Points on a hilly landscape, in no order, each with its height.
A ball rolls from a point to the lowest of its 2 nearest points, and stops where none of them is lower. Distance is the straight distance between rows; heights are no part of it.
zugos: [  8  -2  -1  10  11   1 -11   6   0   2 -10  -6 -16 -20  -2 -24   8  28
   3 -12   6 -13 -11   7]  height 67.3
sibu: [-10  16   8 -14  17 -22   6   9   8   0  13  -3  -5  37  10  15  -7 -24
 -22   1  -1  -2 -21  -6]  height 42.6
pevi: [-10  22  -4  -6  11  -9  24  -6   4  -8  22 -20   7  29   4  18  -1 -29
 -24 -16   5  -1 -20  -8]  height 66.5
bego: [-13   5  13   0  11   0  13 -13 -18   6   0   3   2 -16  -8 -12  -7  22
 -18 -14  -3 -11   0  -4]  height 65.9
niv: [ -6  16   3 -10   5   5   3 -11  -5   6  18  23  11  18 -14  12   6   5
  -1  -2  14   2 -16  -5]  height 24.5
vomo: [ -1   4   3  -1   8 -18 -18  12  23   2  -2 -14  -4  36   3   6  -8 -23
  12  28   3  -1  -3   3]  height 31.4
bufi: [ -5 -21   3   0   5 -11  -4   4   5   8   0 -25  -4  -7  12 -17  -4  -3
   1  12  -2   5  17  -1]  height 46.8
Vezad: [-10   7   4  -2   2  -2   3   0   3   6   1   6 -12  -4  -2   7   0   5
   3   2   9   8   1  -5]  height 60.9
korer: [ -2   9  -1  -4  -6  12   6 -17 -19   2  15  13   6   1 -12   5   2  15
   6  10   8   4  -3  -6]  height 11.3
Voruv: [ -8  11   5 -17  13 -31   7  -1   3  -5  20 -21   6  41  11   1 -11 -32
 -20  15  -4  -8 -21  -5]  height 38.8
zupu: [ 11  -8  16   1  10  13 -12   6   4   8 -11   3  -8  -3   7 -14  12  10
   4  -3  -2  -1  11   9]  height 32.8
mel: [-20   7   5  -6  13   0   7  -4  -9  -1   1  -1   6  -4 -16  -1   5  17
 -19 -10   4   1 -15  -5]  height 60.5
ruko: [  9  -3  -2  20 -13   4  -2   1 -11   0  -7   6  -9  -4  -1  11  -6  -1
  15   8 -10  25  18  -7]  height 56.4
Pinos: [  6 -10  -7   4   3  -5 -14  17  12   1 -18 -13 -15 -13   0 -11   6  15
  12   0   7  -4  -5   1]  height 61.0
vegu: [  9 -14 -15  22 -17  -1 -18  20  14  -5 -27  -8 -17 -12   6   3  -6  -6
  21   8  -9   4  18   2]  height 55.5
rof: [ -2  -9  21  -3   5  -7  -6   4   6  15   5   1   0  16   6  10  -1 -10
  12   3  -5  14   3  -2]  height 23.7
bilu: [  4 -13  -2  20 -11 -11  -5  12   5   7 -16  -5 -15   1   9  -2  -2  -8
  14  12  -7  19  25   3]  height 52.9
Ralaf: [ 17   1 -10   5 -18  13 -12  -8 -22   1   3  19   6   2 -10   5   4  18
  16  12   3   1  11  -5]  height 16.3
lif: [ 29   2  -9   8 -16  24 -18   1 -16 -12 -21  23  -1 -24 -14 -15   6  32
   2  -4  -3 -19   2  21]  height 16.8
Mulo: [-16   9   4 -15   2  14  17 -25 -13   2  22   4  21 -17 -11  -7   2   7
  -8 -10   3 -12   8  -5]  height 42.2
guro: [ 18  -8   9   6  -8  12 -13   4   1  13 -11  13  -4   1  -2   3   6   1
  18  -8  -7   6  14   7]  height 27.2
tulu: [-14   6  12  -7  -9   4  21 -17  -8  -6  20   2  18  -1   0   7  -2  -9
   7  -7  -2  12   5 -14]  height 48.7
lop: [  1  -5   9 -11  -6   7   8 -17 -24   1   3  12   7 -18  -8 -23   1  28
 -20 -20 -11  -9   1   5]  height 69.6
veta: [-15  -2  11  -6  16 -16  13  -8   6   7   6 -20   2  -6   4 -27 -12  -4
 -12 -13  -7 -29   1  -2]  height 32.5
Pugak: [ -8  -8 -16  -4   4 -20 -13   6  19   0  -6 -17  -9   7   5 -10  -2  -1
   5  30  12  -5  -7  -1]  height 52.6
Vili: [-29  10   8 -14  11 -11  18  -9   8   5   8 -12  13   0  -3  -3 -10 -13
 -26 -25   0 -24 -13   4]  height 50.5
Nebe: [-10  12   8   7 -11   3   1   2   9  -8   0   3  -4  14  -7  16   9  -8
  18   7   4  31  -5  -9]  height 46.7
tefu: [-25   6  -2  -7  23  -7  15  -2  -1   4   2 -17  11  -3  -4 -13   1  10
 -29 -13   8 -12 -12   3]  height 54.9
Gola: [-20  11  17 -17  20 -14  14   1   3   2   9  -1   4  14   5   6  -3 -17
 -29 -12   1  -5 -10  -1]  height 47.0
pebug: [-13  -6 -11 -10   9 -21   8  -2  17   6  10 -22  -4   8   9  -8  -5  -8
   2  18   7  -3   0  -7]  height 49.5
bape: [ -8 -14   5  -3  13  -6   9  -1  -7   2   3 -18  -2 -23   2 -31 -10  10
 -14 -17 -14 -17   2   9]  height 27.8
revo: [  0  21   6  -8  14   6   8  -3  -4  -3  15  10   2  34   1  21  -2 -15
 -14  -7  10  12 -33   1]  height 58.5
Fonil: [ -2  19   5   6  -5   2 -18  16  26  -6 -25   4   5   7  -9  16   2 -15
  20   9   3   6  -5   0]  height 54.1
Dufid: [-15  -1  19  -5  10  -7  17  -2   5   5  16  -7  -1  19   4  11  -3 -20
   6   2  -5  14 -11  -6]  height 19.2
Sut: [ 29  -5 -14   1 -20  24 -17  -1 -15   6 -11  26   3  -7 -14  -3   8  29
  10   9 -10 -14   6   6]  height 25.8
babim: [-17  25  16 -15   3  -1  18 -16  -9   2  25  14  16  16  -2  14   1 -12
  -9 -12   8  -1 -20  -9]  height 33.5
napi: [-17 -10  -6 -14  20 -15   6  -1  14   6  10 -23   3   2   9 -25 -12  -8
 -19  15   3 -12   4   4]  height 46.6
buda: [ -4   4  -2   3  15  -8  -4   4  10  13 -15  -1 -10   1  -9 -18  -7  19
  -4 -12  12 -19 -16  12]  height 74.2
pokag: [ 30   0 -23   5 -38  17 -22   5 -18  -7  -1  17  16  -8 -11   2  -1  17
  14  20   5   5  15   1]  height 25.6
nog: [  3   3  -5   4  -1   0 -22  18  30  -4 -23 -12  -4  -4  -3   4   4  -2
  20   6  11  -3  -1  -5]  height 56.9
lozo: [ 27 -13 -11  10  -5   7 -11   2  -3   9 -14  17  -9 -17   8  -1   0  13
   8 -11  -7  -2  10   2]  height 22.6
temi: [ -7  -3   1  -5 -11  10  24 -23 -18  -2  19   1  23 -19  -1   0   5  -5
   3  -8 -12  -4  21 -11]  height 45.8
Buza: [ -3  -4   9  -6   9  -8 -13  12  19   7 -10  -2 -12  17   6   1  -7  -8
  13  17   1   0   9   2]  height 27.7
fab: [  8 -15  -5   3  -9  10   4  -6 -20  -3   0   3  -6 -21   0  -4   8  19
  -3  -8  -3   8  11  -8]  height 63.6
liso: [ -8   3   5 -12  15 -28  -1   3  16   5   4 -16   3  36   6  -2  -5 -19
 -10  27   0 -12  -8   0]  height 35.2
tema: [ 28 -14 -19  22 -12   9 -21  19  15  -5 -33  -4  -4 -21  13  -4   9  -3
  18  -3  -9   4  15  17]  height 57.8
kozo: [  3  22   7   2  -2   8  -5   3  17 -10  -8  14   3  18 -10  24   6 -12
  25   7   5  19 -21  -3]  height 50.8
sofat: [-12 -13   4  -9  19  -4   5   2   8   6   6 -18   2  -3   8 -11   4   2
  -9  -5   3  -3   7   2]  height 43.0
zos: [-25   7  17  -5   3 -13  16  -1  14  -1  31 -14  18  29  18   7   0 -46
  -8   5  -8   4   0   0]  height 11.9
kon: [  5 -19  -6   2  12  -2   8   1 -15  -2  -3  -3 -18 -35   3 -21  -8  19
 -13 -15  -8 -12   6  11]  height 22.8
Dedos: [ -1  -7   0  10 -15  12   9  -9 -19   0  11   3   1 -14  -4  11   3   6
   8   1  -4  19  19 -14]  height 60.1
Tugeb: [ 20 -19 -12  14   3   6  -4   3 -18   2  -8  12 -20 -25  -1 -10  -6  29
  -1 -19  -3 -13   2  11]  height 16.1
Dise: [ 33  -3 -17  16 -36  22 -22   9  -5 -13 -19  22   8 -21  -4  10  -1   7
  19   9  -3  12  21   5]  height 31.5
tuz: [ -2 -10  13 -10  17  10   1  -7  -4  10   3  -1   1  -9   3 -11  11  14
  -6 -14  -4   2  12   6]  height 38.5
Togav: [ 36  -8 -28   8 -32  15 -14  -1 -32 -15  -5  14   3 -24   3  -9   7  27
 -14   7   4   1  13   4]  height 21.5
tiso: [ 30 -16 -17  22 -23  15 -17   7 -20 -11 -13  12  -7 -22   3  -3  13  21
   0  -1   3  15  23   5]  height 14.2
Kudek: [ 46 -12 -23  17 -15  18  -6  -1 -31 -16  -8  17 -11 -26   5 -20   7  32
 -15 -11  -3  -7   2  17]  height 28.5
zugaf: [  1  16   2  -8  14 -14  -3  10  17  -2   5   0  -3  42   8  19   2 -30
  -2   2   4   9 -29   1]  height 46.9
zuluf: [ 22  -2 -16  16 -11  15 -16   8  -8 -12 -22  16  -5 -32 -11   2  -1  23
  13  -1   3 -17   0   4]  height 25.7
Vutus: [  9   2 -14  14 -30  17 -18   8   4  -6 -19  19   5 -15 -14  17   5  10
  24  11  -2   7   5   3]  height 36.2
Fid: [ -5  15   0  -5  12   0   0   4  10   1  -4  12 -12  16 -10  16  -5  -7
   7   9  16   0 -17  -5]  height 55.9
Zavot: [-22  16  14 -20  -2   6  20 -22  -5  -2  23   5  30  -3  -8   5  -1  -7
 -16 -16   0 -15  -7 -10]  height 38.3
dab: [ -4  19  13  -8   8  -4  14  -2   1  -7  26  -6   5  40  11  18   1 -37
 -13  -8   0  20 -30  -7]  height 63.1
vabi: [-15  -3   8  -4  15 -15   1   1   8  13  -7   0 -13  11   3  -7 -11   6
  -7   4   6 -21 -11   0]  height 78.4
sel: [-11  17   0 -13  17  -1   7   2   4   1   6   0  -7  21  -8  17  -8  -3
 -15  -7  12  10 -19  -3]  height 52.7
Zoz: [  9 -27 -12  11  -4 -17  -9  11   6   1 -15 -19 -18  -4  14 -14   4  -1
   8  18  -6   2  17   6]  height 50.0
potuk: [-21  -2   8  -9   9 -19  12 -11  15   4  18 -26  12  21  10   1  -5 -34
  -6  15 -12  -5   1  -9]  height 8.8
Vezol: [  0 -15   4  -3  -2  -4  11  -3  -2   4  -2   0 -15 -16  11   0  -1   3
   6  -4  -7   9  14  -8]  height 64.5
Miv: [ 31 -11 -29  28 -18  18 -21  16 -12 -22 -20  11  -4 -38   2   5   8  13
   2  -4   2  -5   9  12]  height 20.8
kug: [  2  11   0  11 -28   8 -14   3   9  -1 -10  14   3   3 -13  18   1  -1
  27   7   3  28   3  -1]  height 41.5
niku: [-19  -2  13  -8   4   0  23  -9   1  -4  11  -9   5 -10   0   8   3 -15
  -4  -8  -6  -4  12  -9]  height 51.5
vuk: [-25   3  13  -4   5   3  22 -16  10  -2  18 -11  21  13   4  12  -2 -36
   1  -4  -8   7  -4  -3]  height 15.0

For each start below, name the point where the ball stops.
vegu -> Tugeb
tulu -> korer
Dedos -> Tugeb
Voruv -> potuk
bego -> potuk
Pugak -> potuk
pebug -> Tugeb
